Each row is a point on a landscape with many valleys, with its height.
From any point a ball rolls to the lowest of the 2 points nearest to it. It stops when none of these is lower. Distance is the straight distance between rows; heights are no part of it.
z_341 h=692: [113 165 153 134 110 129 156 140 108 152 120 116 140 113 118 178 137 178
 156  64 152 110 135 148]
z_153 h=641: [176 147 101 111 105 157 174  77 107 139 143 162 155 199 109  84 153 143
  81 107 182 128 137 124]
z_44 h=719: [175  90 126 150 108 113 112  80 147 113 114 178 110 129 170  90 111  85
  91 157 147 137 103 111]
z_588 h=478: [ 86  89 146 158 126 122 112 131 130 133 159 114 217  75 168 160 131 138
 113 146  94 125 138 175]
z_678 h=348: [100  99 124 162 156 181 138 161 132  79 201 125 107 125 163 155 176 110
 156 160 118 154 139 125]
z_941 h=542: [167 161 112 102 131 138 133 115 104 180 153 128 162 156 114  88 117 174
  75 138 140 149 118 134]
z_762 h=482: [161 158  77 102 136 136 111 133 147 155 103 136  63 170  65 102 118 146
 127 102 125 167 115  88]
z_26 h=776: [159 100 102 116 160 173 146 152  78 111 191 134 106 154 186  63 159  88
 148 184 157 134 112 104]
z_789 h=531: [159 156 133  96 150 118 104 137 126 152 142 107 180  87 138  93 103 178
 114 193  86 148 112 141]
z_768 h=408: [ 66 150 134 109 146 100 155 187 148  87 176  71 164 118 116 142 113 136
 160 152  81 134 165 142]
z_498 h=541: [ 83 165 160 109 122  89 122 178 129 112  59  91 102 113  87 173  96 127
 234  89 131 124 135 137]
z_598 h=609: [175 152 108 119 125 169 112 146 126 153 125 143 108 150 118 151 168 193
 120 149 152 142 114 155]
z_470 h=554: [ 94 144 127 108 146  94 140 154 130  96  88  80 141  75  45 144  94 105
 161  94  81 127 128  94]
z_9 h=407: [ 94 147 154 120 125  69 135 143 133 155 111 105 118  96 129 139  61 126
 164  79 119 134 127 118]
z_403 h=615: [112 165 148 109 156 123 173 154 132 128 138 110  68 158 138  92 120 134
 210  85 102 100 131 121]
z_986 h=274: [173 121 147 114  76 134  90  58 118 158  60 159 171 148 151 105 141 167
 123 132 151  97 141 124]
z_574 h=532: [ 80 144 117  87 159 113 160 145 128  96 112  71 129 130  39 120 123 100
 155  91  67  94 152  99]
z_405 h=640: [155 167 125 138 116 177 128 130 119 159 112 143 145 142  87 174 177 205
 112 106 150 130 129 155]
z_642 h=363: [173 173 100 117 108 137 123 117 121 189 105 171  78 184 126 111 120 161
 109 112 209 139 101 134]
z_754 h=503: [172 147 117 119 142 125 146 131 102 149 156 125 135 109 124  85  99 147
 102 118 123 164  93 106]
z_550 h=368: [136 161 134 105 114 135 106 111 129 147  95 121 167 115  93 138 135 181
 102 140 108 117 143 120]
z_634 h=347: [ 92 117 145 124 117 102 117 151 147 129 138 106 153 117 182 167 135 158
 163 151 113 102 162 170]
z_362 h=195: [ 97 122 151 130  91  81  69 104 147 163  56 151  86 129 136 159  83 104
 120 116 152 134 126 113]
z_591 h=637: [157 122 140 176 135 147 119 137 133 119 131 153 136  69 110 168 137 140
 100 126 121 174  84 139]
z_243 h=587: [ 77 159 147 115 162 101 165 186 152 116 130  94  80 155  96 118 104 111
 223  78  91 116 133 141]
z_541 h=787: [165  99 106 151 155 173 153 128  68 107 188 153 131 126 185  58 131  67
 132 168 175 135 101  94]
z_219 h=620: [125 119 140 165 126 124 116 140 145 114 111 141 129  77  78 189 122 116
  83 112 117 163 101 135]
z_287 h=317: [169 174 145 103 125 145  84 105 124 175  81 134 170 117  91 124 119 186
  97 161 117 137 117 136]
z_421 h=300: [ 79 118 158 116 119  66 114 148 132 113 100  81 189  69 136 172  90 131
 163 150 105  99 143 161]
z_919 h=414: [110 140 126 102 145 149 149 164 140  92 167  95  99 158 131 130 169 156
 169 150  92 111 171 128]
z_740 h=512: [ 97 121 165 140 127  87 126 171 134 107  90 107 104  86 126 193 103 110
 197 100 135 119 117 150]
z_407 h=219: [ 99 115 128 130 138 117 145 101 131 128 174 126  96 155 168  87 108  90
 103 126 123 115 145 103]
z_620 h=756: [ 77 157 126 124 135 121  96 155 156 147 100 105 149 117  47 211 117 139
  87 134 120 147 137 161]
z_369 h=443: [ 73 166 137 100 131  72 127 188 166  95 111  70 149 110 103 144  95 139
 198 153  89 115 159 138]
z_614 h=235: [146 173 123 132  96 114 122  87 122 191  85 172  78 163 146 107  94 145
 121  85 202 116 113 115]
z_874 h=115: [215 134 117 104 105 151 123 132  88 171 107 162 156 137 134  96 160 171
 120 144 182 119  90 150]
z_806 h=507: [ 94 132 130  98 148 122 161 118 128 120 128  92 114 159  76  93 123  98
 130  80  79  93 154  88]
z_107 h=813: [168  78 119 112 105 118  81 100 140 120 111 140 130 132 187  88 144 135
 117 203 110 109 136 122]
z_883 h=477: [118 154 143 138 141 117 148 173 138 106 131 108 106  95 106 168 124 144
 171  97 111 145 125 133]
z_359 h=655: [177 125 126 169 136 162 110 132 128 144 145 167 133  96 138 146 140 143
  93 153 147 174  80 160]
z_310 h=500: [119 103 123 152 120 166 164  84 102 108 168 136 162 153 153  99 173 114
 111  99 142  93 154 120]
z_261 h=650: [ 83 108 114 148 116 144 127 131 151 138 168 144  83 177 183 159 166 121
 126 139 157  91 168 158]
z_659 h=405: [107 106 117 152 121 150 105 154 151 132 166 129 153 122 203 165 168 165
 153 171 119 129 149 184]
z_484 h=611: [193 113  87 144 130 192 157 132  86 109 168 174 153 156 124  90 178 103
  94 148 187 162 102 122]
z_408 h=833: [134 131 117 176 136 167 168 111 120 103 174 157 132 130  93 138 147 104
  69  99 148 171 115 109]
z_172 h=256: [199 167 142 102 138 157  67 115 132 186  79 155 156 127  84 118 125 170
  96 168 144 157  93 163]
z_485 h=540: [142 163  89  85 155 105 129 151 145 129 147  89 124 121 104  71  95 156
 160 149  62 154 132  84]
z_877 h=496: [106 110 105 194 119 183 132 132 124 132 173 161 146 114 187 154 169 133
 123 120 164 136 120 173]
z_481 h=341: [174 121 146  91  88 108  84  69 117 140  48 142 136 138 142  83 113 144
 130 147 125 110 136  84]
z_280 h=197: [206 112 123 118  95 153 108  92 106 149  84 158 170 133 137 100 163 176
 121 145 148 112 113 142]
z_345 h=738: [ 67 127 117 119 135 101 131 162 135 124 108  85 115 133  60 205 109 111
 125  99 145 133 136 159]
z_293 h=475: [ 95 118 153 114 150 109 160 108 125 133 102 116  86 156 105  82 104  65
 146  70  88  80 127  97]
z_307 h=575: [163 131 117 127 123 153 132 127 124 124 124 141  85 147 137 129 163 159
 140 119 144 118 124 120]
z_682 h=438: [ 76  59 131 173 124 132 113 133 139 102 165 129 165  87 196 160 149  93
 134 146 117 124 136 158]
z_873 h=747: [178 106  95 102 145 134 130 129 115 111 157 129  99 161 136  53 129  90
 103 164 124 153 110  86]
z_353 h=567: [115 108 154 115 121 101 105 131 151 115  92 124  64 123 165 139 125 112
 170 135 110  97 140 118]
z_199 h=604: [193 148 120 108 107 153 148  68 130 159 115 183 184 185  98  95 129 145
  60 135 170 157 119 150]
z_25 h=817: [122 144 112 160 162 179 179 141  91 116 208 129 118 134 125 117 134 111
 111 110 152 173 112 100]
z_285 h=440: [112 160 123 138 162 123 148 192 150 101 183 103 106 109 115 147 113 136
 152 137  89 193 123 124]
z_506 h=504: [138 114 142 140 134 131 106 129 130 127 152 119 190  68 165 131 131 161
 121 177  81 138 123 153]
z_427 h=228: [ 76 106 159 104 121  77 144 106 119 137 147  88 149 134 167 111  97 110
 133 110 110  73 168 128]
z_778 h=373: [ 79 119 125 115 135 124 141 158 131  85 158  80 179 106 106 169 151 135
 134 150  91 104 170 145]
z_177 h=561: [ 75 158 145 106 144  93 145 164 122 126  78  87 102 132  62 148  89 113
 224  53 120 115 131 125]
z_879 h=800: [137 129 117 168 153 157 169 109  82 114 197 144 120 125 175  75 116  88
 117 121 159 131 111  96]
z_401 h=864: [191  94 112 150 111 159 128  91 141  86 110 177 139 140 113 119 169 110
  89 144 133 151 117 117]
z_224 h=28: [137 154 135 145 101 107  85 107 145 180  74 172  61 135 146 144  87 134
 120 110 179 150  98 117]
z_237 h=536: [123 119  95 185 142 201 145 140 104 125 199 161 126 129 183 137 167 129
 134 143 179 150 117 145]
z_386 h=106: [ 68 101 144 118 139  95 145 113 139 130 163 112  95 156 175  97 100  72
 122 121 112  82 157 116]
z_648 h=448: [ 96 102 110 177 119 173 110 140 146 148 160 142 171 111 194 168 180 163
 133 133 139 133 135 197]
z_54 h=700: [109 139  96 135 127 162 145 121 122 149 185 146  76 198 186 115 159 135
 122 145 182 103 153 144]
z_195 h=701: [167  80 102 171 116 136 105  99 139 109 139 192 107 126 191  96 129  81
  98 184 166 142  99 131]
z_182 h=441: [109 143 145 128 146  75 144 135 136 141 129 109  91  99 133  99  61 101
 167  75  99 132 111  98]
z_206 h=733: [187  95 125 128 127 109 123  98 120 109 123 145 117 118 161  66 109  93
 101 154 123 140  97  87]
z_321 h=844: [154 133 111 149 142 155 162 114 127  96 154 142 116 149  72 114 137  95
  73  97 121 175 114  83]
z_235 h=293: [ 77 123 165 129 113  68 117 165 142 133 107  95 159 110 173 188 106 144
 193 138 136  97 154 186]
z_944 h=580: [151 108  88 177 134 210 153 117 115  90 169 169 117 159 134 126 197 108
 112 132 169 141 126 124]
z_274 h=856: [192 115 120 146 117 154 143  89 144  76  92 165 129 138  69 126 157 104
  82 112 126 163 117  92]
z_733 h=630: [206 134  93 132 123 169 181 104  84 113 150 179 154 168 114  74 158  98
  86 120 192 148 103 113]
z_77 h=577: [198 148 117  97 127 145 137 104 103 173 145 161 191 164  95  70 120 137
  54 150 161 165 100 144]
z_15 h=642: [ 94 109 142 146 104 124 112 139 113 135  69 112 164  99 107 221 150 143
 153  94 163  99 133 180]
z_346 h=404: [116 135 116 127 151 146 129 178 153  94 172 114  90 129 131 159 149 145
 143 166  99 163 142 133]
z_196 h=538: [100 102 169 138 112  81 107 133 135 118  73 125  84  87 152 165 101  95
 182 107 133 105 118 126]
z_578 h=539: [154 104 117 140 125 158 144 109 102 115 163 133 131 135 177  97 168 138
 135 136 141 112 131 127]
z_38 h=666: [110 175 137 138 125 149 140 146 120 161 123 121 159 124  79 199 152 189
 108  88 143 132 135 163]
z_627 h=382: [154 115 155 114 100  99 108  68 120 128  70 139 119 132 145  87 103 115
 130 111 124  99 131  78]
z_765 h=576: [105 134 131 117 118 122 112 133 131 100  63 107 133  96  38 170 124 115
 120 106 109 128 134  99]
z_212 h=596: [112 105 140 145 110 123 112 130 136 104  78 132 119 106  71 195 144 109
 113  98 135 124 129 127]
z_301 h=394: [ 77  81 136 167 141 151 136 153 135  88 182 123 113 116 180 162 163  87
 159 140 120 122 144 148]
z_530 h=801: [130  79 134 130 107 101  69 102 167 127 112 142 124 117 180 128 122 120
 100 196  99 120 140 127]
z_395 h=772: [ 82 105 121 124 117 116  87 130 163 111  97 115 159 118  63 191 132 106
  69 164 107 126 150 145]
z_151 h=362: [ 97 149 153 115 124  68 131 118 123 171 124 101 169  91 117 118  52 135
 109  88 103 138 128 112]
z_611 h=763: [153 103 100  98 159 153 132 146 113 111 175 127  68 179 173  62 152  90
 138 187 126 134 124 104]
z_863 h=170: [218 154 139 100 129 151  86 137 108 202  97 168 158 130 114 104 136 160
 100 158 179 146  73 179]
z_238 h=481: [107 125 143 139 171 107 163 121 129 127 139 127  66 128 136  67  86  59
 156  79  81 113 100  92]
z_416 h=430: [123 117 152 129 121  99 140  73 129 124  87 144  93 147 136  78  99  72
 123  83 121  83 126  82]
z_739 h=619: [106 105 153 154 102 115 109 112 113 120  61 126 178  80  70 206 120 112
 109  90 153 121 114 152]
z_299 h=367: [101 148 137  85 132 120 134 146 143 119 131  90 102 160 141 125 145 162
 178 137  98  85 177 128]
z_381 h=342: [ 70 101 123 115 126 100 120 147 133  96 124  76 203  85 107 181 127 123
 128 166  97  90 158 166]
z_502 h=294: [ 85 122 154 124 112  73 139 103 119 159 150 107 161 114 171 119  81 124
 108 102 127 100 146 133]
z_565 h=474: [143 141 140 133 153 100 154 135 114 120 153 107 130  71 130  95  81 123
 134  98  89 162 101  91]
z_957 h=607: [ 92 102 140 138 120 117 119 125 151 130 129 139  60 155 187 146 147 104
 154 127 145  76 152 145]
z_289 h=676: [156  92 113 176 119 156  88 125 147 126 139 175 115 112 175 148 154 125
 103 175 144 159  95 160]
z_764 h=518: [147 155  89  89 149 117 121 138 142 141 123 107  92 141  86  83 106 145
 145 120  86 148 125  83]
z_868 h=786: [116  92 136 128 105 107  71 101 172 117  85 144 146 124 106 154 119 106
  69 173  98 132 146 122]
z_804 h=312: [ 80 124 156  81 119 100 132 129 133 123 121  83 129 152 156 121 134 141
 176 128 102  53 186 133]
z_861 h=720: [ 82 150 135 140 125 107 148 151 127 151 119 115 106 131  92 194 106 128
 127  63 167 128 128 151]
z_728 h=418: [133 133 123 102 131 127 124 120 128 104 130 103 141 118 110 115 135 150
 114 148  79 117 152  98]
z_494 h=553: [133 175 130  89 138  94 121 142 138 136 126  91 172  84 130  92  85 178
 146 167  66 136 131 109]
z_918 h=437: [180 165  87  98 122 140 121 126 129 172  99 154  72 186  86  97 124 151
 115 106 173 158 103 105]
z_658 h=458: [123 104 128 131 137 148 153 102 118  88 156 114 145 145 111 113 161 106
  93 121 100 118 155 100]

Where does a ball stop that starts at each point below?
z_238: z_386
z_153: z_386
z_494: z_678
z_550: z_874
z_530: z_874
z_485: z_224
z_261: z_740
z_484: z_235
z_307: z_874
z_768: z_235
z_403: z_386
z_416: z_874

Write out the way that a ball takes from each point below.
z_733: z_484, z_944, z_237, z_877, z_648, z_659, z_634, z_235
z_565: z_182, z_9, z_151, z_502, z_427, z_386
z_919: z_299, z_804, z_427, z_386
